The views of a scene show one set of named points, each view turned or mirrored, and shifted as a whole, with a little noise and some points left out.
In the rows, 128 means zero.

Scene 1
View 1
K541: [149 136 136 148 126 141 157 193 135 132  98 140 141 122 108 143 131  97
 137 148 121 124 158 141  91 100 128 116 143  91 136 172  77 135]
K902: [143 152 139 135 123 155 137 147 160 107  69  99 145  83 105  77 133 123
 159 119 155 126 102 130 116 106 138 118 102 120 159 132  89  90]
K224: [136 139 135 161 118 144 147 172 123 116 106 138 149 145 112 139 124 110
 125 136 113 114 162 124 102 108 127 121 132  99 140 170  60 147]
K693: [111 144 135 130 118 108 121 124 108 110 112 134 128 148 143 113 147 123
 115 131 163  95 146  96 115 112 146 105 125 127 173 136  78 127]
K308: [103 141 135 140 119 102 117 123  83 109 135 141 130 173 153 134 144 126
 101 131 149  84 169  89 113 120 145 106 133 118 161 143  55 156]
K769: [150 114 114 106 166 128 146 130 148  95  97 134 101 109 102 161 153 125
 125 139 166 108 147 136  75  87 121  99 151 111 150 131 104 120]
K674: [132 155 142 149 116 150 139 157 138 115  85 114 157 108 115  89 127 117
 146 123 133 119 120 119 120 116 137 118 107 114 155 149  74 113]
K842: [131 132 127 123 142 121 133 118 131  97 102 128 120 124 119 129 147 134
 121 128 168 101 140 110  99 102 131 103 135 121 163 128  87 118]
K498: [105 156 154 140 100 122 116 132 120 129  92 118 145 117 141  65 137 119
 138 118 159 112 120 105 134 121 150 109 105 127 175 134  81 106]
K681: [131 143 136 139 129 140 141 138 140 107  85 117 140 113 110 105 132 125
 139 122 147 111 127 118 109 111 128 111 114 117 156 143  79 115]
K743: [105 141 132 123 130 105 107  86 101  93 117 126 120 148 145 107 151 143
 111 115 184  88 139  90 117 116 151 103 118 137 174 118  79 124]
K850: [109 152 150 153  98 119 125 163 111 137 106 135 147 140 138 101 139 102
 125 134 138 111 147 108 122 117 147 113 121 110 162 154  69 132]
K830: [107 150 138 145 116 118 111 112  98 100 116 123 136 154 139 101 137 139
 116 117 158  91 138  88 126 124 140 113 109 127 167 131  61 137]
View 2
K830: [156 151 115 137 123 127 179 138 109 143 123 106 101 155 111 133  90 113
 158 172 127 126 125 123 125 144 110 176 133 140 140 108  72 123]
K674: [122 158 143 150 126  98 159 100 111 123 102 107 124 127 106 130 131 110
 151 136 155 135 132 142 162 138  82 132 133 152 109 128 104 108]
K850: [131 137 133 127 140 132 161 112 123 129 115  97 117 129 108 145 101 112
 155 152 128 122 142 137 112 144  94 126 138 127 134 111 110 134]
K743: [151 147  91 138 106 122 203 179  89 152 160 114 107 183 105 153  99 137
 151 197 129 141 113 102 126 152 124 177 114 162 126  91  51 132]
K769: [ 84 130  98 132 103 134 186 145 101 112 134  98 148 165 100 175 153 124
 111 121 151 155 142 125 170 111 111 126 103 129  71 116  95 120]
K681: [118 153 127 148 121 104 171 121 102 123 114 108 129 140 104 142 137 122
 141 137 150 136 125 136 162 138  95 135 122 149  98 121  95 110]
K224: [109 128 116 129 127 146 171 111 132 118  94  84 131 142 110 141 116  98
 127 104 139 130 159 144 144 119  99 142 130 104 107 126 117 122]
K541: [ 93 120 124 118 135 158 152  97 136 108 100  80 139 126 109 156 126  97
 119  97 138 127 170 152 136 118  92 104 129  97  99 125 138 134]
K498: [151 158 138 147 132 107 163 119 109 138 116 107 107 134 108 127 102 116
 168 173 134 126 124 128 126 149  90 153 139 155 144 113  87 122]
K842: [120 147 100 139 111 120 188 148  95 123 141 108 127 169 105 159 131 129
 135 153 139 146 124 119 150 132 115 145 110 146 103 112  79 121]
K308: [144 127 100 120 126 164 181 147 125 143 129  95 103 166 115 147  77 109
 145 161 114 124 149 115 104 146 121 168 129 112 141  96  90 139]
View 3
K681: [153 131 123 118  78 108 111 103 139 100 137 133 137 137 111 129 146 120
 142  80 132 116 125 116 157 149 118 113 143 149 118 133 156 134]
K541: [167 136 119 137 126 128 129 137 103  68 136 182  86 137 156 133 149  86
 156  72 130 115 115 138 162 133 120 121 103 136 132 160 103 120]
K308: [123 118 136 144  93  93  84 138 146 124 167  82 120  62 178 137 153  96
 121  53 104 157  98 145 188 165 144 138 120 131 146  93 100 162]
K902: [149 132 106 106  73 113 119  87 137  90 132 138 147 165  72 120 140 125
 145  80 142 108 135 105 140 138 116 112 152 158 113 136 183 139]
K743: [129 116 137 133  60  89  84 101 166 133 151  72 149  86 143 141 154 146
 116  76 117 141 108 141 174 162 138 132 149 141 137  88 144 158]
K224: [160 130 124 129 108 111 118 134 118  92 148 156 106 123 152 126 152  81
 153  63 122 123 118 123 167 141 116 111 121 139 126 147 107 126]
K842: [160 119 147 125  69 102 103  99 150 121 134 120 142 117 141 148 152 147
 134  99 127 124 112 140 171 156 118 119 146 150 124 122 150 131]
K498: [120 131  97 126  84 113  96  96 146  91 153  99 148 117 101 115 136 123
 128  60 129 134 124 120 153 145 150 139 135 148 130 106 164 175]
K830: [126 126 121 128  81  90  90 117 152 120 160  86 142  94 134 126 151 114
 129  62 111 138 122 125 171 160 136 127 144 140 127  98 138 160]
K769: [188 120 155 122  74 108 122 105 137 113 118 163 122 141 154 155 159 141
 147 112 137 110 110 136 164 150  94 105 142 147 120 152 142  97]
K850: [132 131 102 137 107 118 104 119 124  87 151 120 117 109 136 126 141 106
 137  63 128 137 113 134 162 140 147 138 113 142 138 117 126 159]
K693: [132 122 126 136  83 101  95 108 147 112 147 101 138  96 145 136 149 131
 129  77 120 133 111 141 171 155 142 133 132 141 135 107 135 157]
K674: [145 134 103 115  89 111 114 105 134  86 145 136 133 141  98 111 142 101
 149  67 131 114 129 104 150 137 123 115 143 150 114 135 156 142]
View 4
K902: [ 65 107 131 131 149 164  61 182 104 117  89 145  98 135  80 123  93 121
 182 111 117 138 159 173 149 141 154 126 130 146 125 108 107 133]
K541: [120 131 131 109 142 134 107 132  97  69 111 135 121 173 120 140 108 132
 155  89 175  77  98 180 166 184 119  96 122 103 163 126 108 101]
K830: [ 87 127 150 116  98 113  87  99 113 123  88 114 142 113 140 150 112 142
 183 126 108 154 147 193 147 127 106 128 152 155 131  88 113 118]
K769: [ 78 127 131 114 144  87  81 162 103  99 136 135  94 154 104 129  88 160
 121  74 140  99 151 156 144 127 125 116 135 140 168 138 116 110]
K674: [ 83 118 132 122 134 159  75 151  97 100  86 148 113 137 106 128 102 127
 184 116 126 130 138 189 153 146 141 121 131 131 126 104 107 119]
K498: [ 80 112 144 133 118 152  78 120 110 134  73 122 125 123 122 140 116 117
 206 128 108 156 143 181 150 158 130 110 136 163 120  96 105 143]
K842: [ 73 123 143 122 123  94  81 137 106 123 114 116 106 131 121 142 101 160
 149  95 117 131 159 157 140 123 121 122 141 162 153 118 113 124]
K681: [ 78 120 133 122 128 139  74 153 104 109 100 138 112 134 107 130 101 137
 166 108 124 130 146 178 146 138 131 120 135 142 140 111 111 117]
K224: [110 130 134 100 125 122  97 130  95  78 107 139 133 159 122 143 107 141
 159 107 152  94 116 196 157 156 115 113 134 110 154 108 114  98]
K693: [ 86 128 152 122 107  98  91 102 112 127  92  99 127 124 138 154 112 145
 173 109 114 142 143 171 148 145 107 112 147 162 142 105 111 129]
K850: [105 123 145 122 118 139  96 103 103 111  83 112 136 142 133 153 119 128
 189 116 135 125 117 182 159 173 118 103 133 142 142 104 109 123]
K743: [ 71 127 157 124  95  87  81 100 117 145  95  96 128 111 142 155 110 153
 176 112  96 166 161 171 138 117 102 123 157 181 140  93 113 132]
View 5
K224: [127 151 131  97 109 108 124 143 104 141 141 162  94 121  86 107 122 116
 194 143 123 124 123 133 123  64  99 115 126 118 122 168 111 154]
K308: [104 153 103  90  89 145 128 125  84 180 147 165 127 131 109 107 153 165
 150 170 126 118 114 108 130  86 138 132  99 126  88 160 114 127]
K830: [115 152 109 102 106 129 133 122 100 175 139 171 141 142 114 112 141 162
 132 151 146 100 104 118 104  99 138 113 112 139 102 133 131 127]
K842: [105 135  90 127 101 118 136 145 130 165 128 135 115 148 105 147 140 148
 157 134 138 101 107 115 112 115 128 147 121 137 108 160 129 167]
K541: [141 134 133  94 109  96 130 131 111 131 134 153  67 107  95  99 113 102
 209 142 115 153 125 138 143  60  95 122 129 103 122 186 100 161]
K498: [147 130 123 114 125  89 141 112 119 163 122 162 129 139 135 104 120 155
 119 136 156 123  98 126  96 117 143 110 133 136 108 127 137 134]
K681: [132 130 115 123 119  93 139 139 133 146 125 149 111 139 104 129 123 127
 161 121 141 102 108 137 100 102 123 122 140 135 128 145 135 166]
K902: [155 119 126 134 129  64 145 134 159 139 113 143 114 140 116 130 111 122
 147 109 152 101  96 144  83 115 123 116 156 143 141 129 140 169]
K769: [102 126  96 131 101 106 132 164 144 149 127 121  86 138  86 161 137 125
 195 125 121 104 118 121 127  99 107 158 129 131 124 183 122 189]
K674: [151 132 132 117 124  78 138 128 131 141 126 160 110 136 108 114 111 122
 158 123 145 107 102 141  93  95 120 105 143 136 134 138 137 153]
K850: [140 136 126  96 114 103 132 112 100 162 131 164 111 122 124  90 121 143
 153 149 137 143 111 124 123  91 127 113 121 122 107 152 119 132]
K693: [118 133 102 106  98 114 132 124 112 178 136 152 127 134 119 117 143 160
 138 154 138 121 106 112 120 105 142 136 111 135  95 151 126 139]
K743: [101 142  93 117  96 135 137 128 111 188 140 155 150 147 119 126 153 176
 120 151 148  95 103 106 109 121 147 141 106 146  91 142 137 137]
View 6
K674: [159 123 145 128 125 117 153 139 114 105  91 112 154 100 137 129 135  97
 142 128 151 113 175 105 130 130 117 140 129 132 125 127 132 140]
K224: [172 127 128 130 109 109 130 144 140  97  79 115 179 122 150 134 149 107
 163 134 119 132 173 105 139 128 115 129 127 137 106 157 147 146]
K830: [124 151 185 132 143  99 128 130 128 119  89 140 143 122 120 140 151  89
 179 130 122 119 171 147 142 146 150 152 149 122 142 103 145 113]
K681: [153 128 145 128 126 119 149 131 113 111  97 115 146 102 131 125 130  93
 137 124 158 113 172 113 124 133 120 142 137 135 134 116 126 137]
K902: [152 111 151 124 137 125 173 134  83 106  97 120 147  78 134 122 118  84
 115 113 188  95 180 105 115 126 120 151 129 129 142 110 114 142]
K308: [128 163 163 132 125  97 102 112 155 126  85 125 152 151 129 142 153 100
 196 140  96 144 162 154 152 140 144 142 161 129 131 130 159 111]
K743: [111 164 186 132 143 106 125  97 130 137  98 123 118 131 115 132 139  81
 175 136 130 122 160 160 139 154 148 159 161 123 153  92 140 101]
K498: [117 128 171 124 164 111 136 133  98 109  79 144 143  99 136 134 122  95
 156  97 155 119 184 132 133 129 153 165 149 130 156 110 144 116]
K693: [126 148 163 132 141 108 121 107 126 123  86 121 138 132 129 131 133  95
 172 128 129 136 164 142 142 142 138 152 159 136 145 118 144 111]
K842: [140 146 148 133 123 116 140  96 128 128 107  98 126 127 126 124 130  88
 148 146 146 121 157 132 133 144 117 138 155 131 142 110 124 116]
K541: [178 117  94 131 101 116 119 145 138  87  74 101 186 128 167 127 132 119
 157 123 125 150 175  94 138 115 106 124 136 150 105 181 154 151]
K850: [135 130 147 129 145 111 119 133 119 101  65 134 164 123 146 136 130 104
 171 105 130 140 178 126 144 123 143 149 149 136 136 148 160 126]
K769: [170 134 113 132  87 130 148 103 135 125 115  75 134 124 127 114 126  94
 134 160 151 126 149 107 128 138  91 120 140 140 120 132 109 127]

Which points are out of place in each view (at most two, in the order of its rows)? Write - if all are in place.
view 1 => K541, K769
view 2 => K743, K498
view 3 => K308
view 4 => -
view 5 => -
view 6 => K674
